Points on a hilly landscape, in no order, each with its height.
A ball rolls from a point to the lowest of its 5 nearest points, and stops where none of them is lower. Distance is the straight distance between rows; heights are no part of it.
(662) height 217: [ 7 -8  8 -5 -9 -6 -9 10  7 -7 -2  2 12  7 -3  3 -9 -4 -4 -1]
(1074) height 575: [ -9   6  -5   3   5  12   7  -5  -9 -10  13   6 -14 -12   6  -4  -1   3
 -16  -1]
(120) height 472: [ -1  -5  -6  -6   7   8  -1   0  -5  -9   4   9  -5  -8   6   1  -5  -2
 -16   0]
(752) height 402: [  0   7  19 -14 -21 -14   0  17   1  12  -8  -7  18  28   3  11  -6  -8
 -12   1]
(55) height 84: [  9   2  14  -5 -15 -11  -3  13   5   4  -7  -7  16  19   1   7  -2  -4
   0  -2]
(694) height 624: [-12  -4   4  -8   5   6  -2   6   0  -4   6  11  -6   1  -5  -7 -13  -3
 -13   6]
(536) height 68: [ -2  -9   8  -8  -9  -4  -8   9   5  -7   3   7   8   6  -7   2 -14  -6
  -7   1]
(1133) height 290: [  6   6  17  -9 -16 -13   0  15   3  12  -9 -10  17  24   3   8  -2  -6
  -4  -1]
(638) height 206: [ -6  27  12  13 -17  17  -9 -13 -10  -6  -6   5 -11  -6   8 -19 -18  -9
 -16   9]
(190) height 213: [  7 -11  -2  -7   4   2  -6   5   2  -8  -5   7   3  -5   4   2  -6  -3
  -7   0]
(277) height 293: [ -1  -9 -10  -1   2 -13   3  -5  10   6   7  -8  13   5 -12   8  16  10
  18   0]
(330) height 415: [  0 -16 -24  -1  16  -7   2 -11   5   2  -1   4   2 -13  -5   1  12  11
  18  -2]
(383) height 239: [  9   1 -13   3   8  11   3  -8  -9 -12   2   4 -11 -18  18   4   5   2
  -9  -7]
(115) height 229: [  1 -17 -25  -5   7  -9   2 -13   8   0   4  -1   9 -13 -11  12  18   8
  17  -2]
(979) height 328: [ 11   0  12  -2 -11 -12  -3  11   6   6  -8 -10  14  17   0   6   2  -2
   6  -2]
(102) height 327: [ 14  -7 -11  -1  14   5  -2  -2  -2  -4 -10   5  -6 -13  14   0   2   2
  -1  -3]
(297) height 267: [  3  -8  -5   3   2 -12   1  -1   9   6   0  -7  11   7  -8   2  11   9
  19  -1]
(186) height 645: [ -3   2   6  -7   1 -18  12   9   3  26  -6 -14  19  24  -5   7  11   4
   5   0]
(286) height 428: [ 14 -10   2   0  -1  -5  -7   7   7  -3  -9  -1   9   3  -1   0  -1   0
  10  -1]
(60) height 192: [-10  20  18   1  -6  13 -17  -3  -8   4 -15   8 -12   7  -2 -14 -23 -13
 -16  17]
(803) height 436: [ 12 -12  -1   1   3  -5  -6   5   8  -2  -9   0   7  -1   0  -2   0   1
  11  -2]
(481) height 850: [ -1  -7 -10 -13   0 -11   8  -5   6  14   5 -15  19   5  -9  27  24   3
   9  -3]
(376) height 258: [  4   4 -11   3   5  12   5  -9 -10 -14  10   4 -12 -18  16   5   4   3
 -14  -7]
(471) height 750: [ -6  -3  -3 -12   3 -15  12   0   3  22   3 -13  22  14  -8  19  18   4
   4  -2]
(462) height 530: [ -3   7 -11  13   1  13   9 -13 -10 -19  20   2 -13 -25   9  -1   1   3
  -8 -11]
(687) height 319: [ -2   1  16  -9 -22 -11  -5  14   4  -1   2  -1  15  20  -5   7 -10  -7
  -8  -1]
(369) height 182: [ -9  -6  13  -7 -14  -6  -6  12   6  -4   6   6   8  12 -11   2 -16  -6
  -7   1]
(892) height 287: [ -8  19   6  18  -3  18   5  -7 -11  -7   5   1 -20 -13   3 -19  -4  -4
  -4   2]
(767) height 156: [  2 -10   6  -8  -5  -2  -9   9   5  -7   1   6   9   3  -5   2 -11  -5
  -7   0]
(194) height 263: [-13   0  17  -8 -20  -9  -4  14   4  -1   8   4   9  20 -11   3 -15  -6
  -8   0]
(72) height 372: [  1   5 -11   8   2  13   7 -12 -10 -17  15   5 -13 -21  13   2   3   3
 -12  -9]
(701) height 513: [ -5  -4  -7  -8   1 -14   8  -4   7  13   7 -13  18  10 -10  18  19   5
  11  -1]
(180) height 397: [  8 -12 -16   2  20  -3   0  -5   2   2  -8   4  -3 -11   5  -4   6   9
  14  -2]
(147) height 316: [ -1   5  17 -11 -22 -13  -2  14   3   4  -2  -5  16  24  -1  10  -8  -8
 -10  -1]
(31) height 190: [ -6  22   9  17  -6  19   1  -8 -11  -7   0   1 -18 -11   3 -20  -7  -7
  -5   4]
(91) height 440: [-12  12   3   8   3  14   5  -3 -10  -5   7   5 -20  -7   1 -14  -3   0
  -9   5]
(463) height 259: [  9 -11   2  -6  -2  -2  -8   8   5  -7  -5   5   8   0  -1   0  -8  -4
  -3  -1]
(1019) height 586: [ -9  11  -6  15   1  14  10 -10 -10 -15  20   3 -17 -21   4  -9   0   2
  -6  -7]
(76) height 371: [ 11   4 -15   7   7  11   5 -12  -9 -15   5   2 -13 -22  20   6   7   3
  -7 -10]
(322) height 361: [ 12 -11 -13   2  17   1  -1  -2   1   0 -11   5  -5 -11   9  -3   4   6
   9  -3]
(711) height 223: [ 11 -17 -16 -12  -4  -4   6  -7  10  11   1 -16   9  -6  -3  35  30   1
  17  -8]
(704) height 558: [  0  -1   2  -1   0 -16   6   2   7  14   2 -13  14  16  -7   7  13   7
  14  -1]
(1024) height 758: [  6 -12 -11 -15  -2  -7   8  -5   7  15   2 -17  16  -1  -4  35  28   0
  12  -7]
(927) height 443: [  7  -7 -24   3  24  -1   4 -10  -1   3  -6   4 -11 -17   9  -3  10  10
  13  -5]
(426) height 373: [ 14  -1 -19   6  19   5   3  -9  -6  -3  -6   3 -14 -18  19   1  11   7
   7  -8]
(1031) height 441: [ 13 -14  -8   1  11  -2  -4   2   5  -1 -10   2   2  -6   2  -3   1   4
  12  -3]
(776) height 202: [ -8  26  14   9 -16  16 -12 -12  -9  -3  -8   6 -12  -1   9 -17 -21  -9
 -20  11]
(122) height 152: [ -7  23  16   5  -8  16 -12  -7  -9   1 -11   6 -13   3   3 -16 -19 -11
 -16  15]
(859) height 387: [ 13 -12  -2  -2   4  -2  -7   4   6  -5 -10   3   6  -2   2   0  -3   0
   4  -2]
(795) height 541: [  3   7  18 -13 -12 -17   5  17   0  23 -16 -10  18  29   3   8  -4  -6
  -7   1]
(622) height 659: [-15   5  21   0  -3   4 -10  11  -1   4  -7   8  -8  11 -17 -14 -22 -13
  -2  11]
(778) height 238: [  4  -5  10  -6 -14  -7  -8  11   7  -6   0   2  13  11  -5   5  -9  -5
  -5  -2]
(725) height 420: [  5   6  16  -9 -10 -16   4  15   2  21 -14 -12  17  26   2   6   1  -4
  -1   0]
(1018) height 446: [  7 -14 -13   3  14  -6  -1  -3   7   1  -6   2   2  -7  -3  -3   7   9
  19  -2]
(387) height 181: [  6   1 -11   0   8  10   2  -5  -8 -11   3   6 -10 -15  14   3   2   2
 -14  -5]
(531) height 590: [-14   6   1   0   6  12   5   0  -7  -3   8   8 -17  -3   0 -10  -6   0
 -13   6]
(609) height 375: [-13  10  10   1   5  14  -2   3  -7   2  -1   8 -19   3  -4 -15 -10  -5
 -10  11]
(14) height 337: [ 12  -2  10  -2 -10 -10  -3  10   7   2  -6  -8  13  14   0   4   1  -1
   7  -2]
(777) height 368: [ 11 -10   0   3   1  -8  -4   3   9   1  -7  -4   9   4  -4  -1   4   5
  16  -2]
(1034) height 323: [-11  16   7  10   0  17   3  -4 -10  -3   2   5 -20  -5   1 -17  -5  -3
  -8   7]
(158) height 529: [  1 -11 -16  -9  -2  -9   4  -9   8   5   8 -11  15  -2 -10  24  24   5
  14  -2]
(613) height 305: [-18   0  20  -4 -17  -7  -4  15   3   1   6   6   3  19 -17  -1 -19  -9
  -3   4]
(236) height 504: [ -7   8  -8   8   2  13   8  -9 -10 -13  17   5 -16 -15   7  -3   1   3
 -13  -4]
(443) height 332: [-12  13   6   6   4  15   1   0 -10   0   1   6 -20  -2  -1 -16  -6  -4
 -10   8]
(579) height 351: [ 11 -10  -6  -4   9   3  -4   2   0  -7  -8   7   0  -9   8   1  -3  -1
  -5  -1]
(1064) height 253: [  1 -10   3  -9  -1   2  -7   6   3  -9   2   9   5  -1  -3   1 -12  -4
 -10   0]
(895) height 427: [13 -8  5  0 -4 -7 -6  7  9 -2 -7 -4 11  7 -2  1  0  0  9 -2]
(99) height 66: [ -6  24  11  12  -8  18  -4  -7 -10  -3  -6   3 -17  -5   4 -19 -11  -9
 -11   9]
(1048) height 614: [-15   2   6  -3   7  10   0   5  -4  -1   5  10 -15   1  -7 -12 -11  -4
 -11   9]
(604) height 536: [-14   6  19  -1   1   8 -10   8  -3   5  -8   9 -12   8 -13 -15 -20 -11
  -5  14]
(654) height 695: [ -1   2   5  -4   0 -17   9   6   5  21  -2 -14  16  21  -4   7  12   5
  10   0]
(737) height 311: [  8 -12  -5   4   4 -10  -2   1   9   2  -5  -3   8   2  -5  -2   7   8
  18  -1]
(341) height 422: [  9 -14 -10   2  12  -5  -2  -1   6   1  -8   2   3  -5   0  -3   4   7
  16  -1]
(373) height 255: [-11  15  14   3   1  15  -7   1  -8   3  -8   6 -18   3  -4 -17 -13  -9
  -9  14]
(705) height 329: [  0 -10 -14  -3   2 -13   3  -8   9   5   7  -8  14   2 -11  12  18   9
  17  -1]
(1114) height 435: [ 14   5 -16  10   9  10   4 -12  -8 -13   2   0 -14 -25  21   6   9   5
  -2 -13]
(96) height 252: [-13  -2  16  -6 -17  -9  -4  14   4  -2   8   5   7  17 -13   2 -16  -6
  -5   2]
(1002) height 326: [ 14  -5 -16   3  18   5   0  -4  -4  -3  -8   4 -10 -15  16   0   6   5
   3  -6]
(881) height 157: [ -2  -7 -11  -6   1 -13   5  -7   8   9   8 -11  17   5 -11  16  20   7
  14  -1]
(153) height 165: [  2 -12 -11   1   5 -13   2  -5  10   4   2  -4   9   2 -10   3  13  10
  20   0]
(333) height 235: [ 14   0 -15   4  12   8   1  -7  -8  -9  -2   3 -13 -19  21   5   7   5
  -4  -8]
(238) height 421: [ -2  -4  -5  -1   1 -15   5  -2   9  10   6 -11  14  10  -9   9  16   8
  15  -1]
(174) height 185: [-10  18  11   7   0  16  -3  -1 -10   1  -6   5 -19   0  -1 -17 -10  -7
 -10  12]
(747) height 743: [ -7   0   1 -11   3 -17  13   3   3  24   0 -13  21  18  -8  13  15   5
   4   0]
(931) height 701: [  4   4 -14  15   2  13   5 -18  -8 -24  23   1 -12 -34  11   3   0   1
  -3 -16]
(436) height 170: [  1 -14 -17   0   7 -10   1  -8   9   3   3  -3   9  -4 -11   4  15  11
  19   0]
(78) height 456: [-10  14   0  18   0  17   9 -10 -11 -11  16   1 -20 -17   2 -16  -2  -1
  -1  -3]
(26) height 547: [  2   5  12  -5  -3 -16   8  12   3  23 -10 -13  16  25  -1   5   6   1
   5   0]
(557) height 487: [  9  -2   6   1  -4 -12  -1   8   8   8  -5  -9  13  15  -2   2   7   3
  14  -1]
(751) height 538: [ 15   5 -17  12   5  11   4 -15  -8 -18   8   0 -15 -27  21   6   8   4
  -2 -14]
(257) height 277: [ 10  -7  -8  -4  10   6  -3   0  -3  -8  -5   7  -4 -12  11   2  -2   0
  -9  -2]
(936) height 345: [  2 -16 -22  -7   1  -7   2 -12   9   1   5  -6  11 -11 -12  19  23   6
  17  -3]
(146) height 580: [  6   2   9  -1  -6 -14   3   8   6  14  -6 -13  14  19  -1   5   7   2
  11  -1]
(677) height 386: [  8 -14  -9   4   9  -7  -3  -1   8   1  -6   0   5  -2  -3  -3   5   9
  17  -1]
(442) height 374: [ 10 -10 -18   3  19   0   1  -5   0   2 -10   3  -9 -13  10  -2   7   7
  11  -4]
(780) height 540: [-12  10  -1   8   3  14   7  -4 -11  -8  12   5 -19  -9   2 -11  -2   2
 -11   2]
(894) height 453: [-12  -7   8  -8  -2   1  -5   9   3  -4   5  10   0   5 -10  -5 -16  -5
  -9   4]
(366) height 360: [ -9  17   4  17  -1  17   6  -7 -11  -8  10   1 -20 -13   1 -18  -3  -2
  -3   0]
(53) height 699: [ -9  -3   0  -7   6   7  -1   2  -3  -5   7  10  -8  -3  -1  -4  -9  -2
 -15   4]
(334) height 634: [ -8   8  -6  18   2  15  10 -14  -9 -17  23   2 -16 -26   4 -10  -3   0
  -1  -9]
(316) height 445: [  7   5  14  -5  -9 -14   2  13   3  15 -10 -13  16  24   1   6   4  -1
   4  -2]
(620) height 416: [-14   8  16   0   2  11  -7   7  -4   4  -6   8 -14   6  -9 -15 -16  -9
  -6  13]
(517) height 279: [-14  25  15   8 -20  14 -14 -13  -8  -3  -5   9 -10   2  11 -16 -29  -5
 -24  14]
(114) height 424: [-18  -2  18  -3  -7  -1  -6  13   3   1   4   8  -2  13 -17  -8 -19  -9
  -3   7]

Call two points neighbours if one is among the 5 nearest of the other. Go from one point of each pair to the other, from neighbour to neighbour, staying as low as possible. Name the highest point that can't be avoided.
(333) / (190) => (257)
(99) / (881) => (604)
(536) / (153) => (330)
(55) / (333) => (147)
(881) / (153) => (277)
(536) / (190) => (1064)
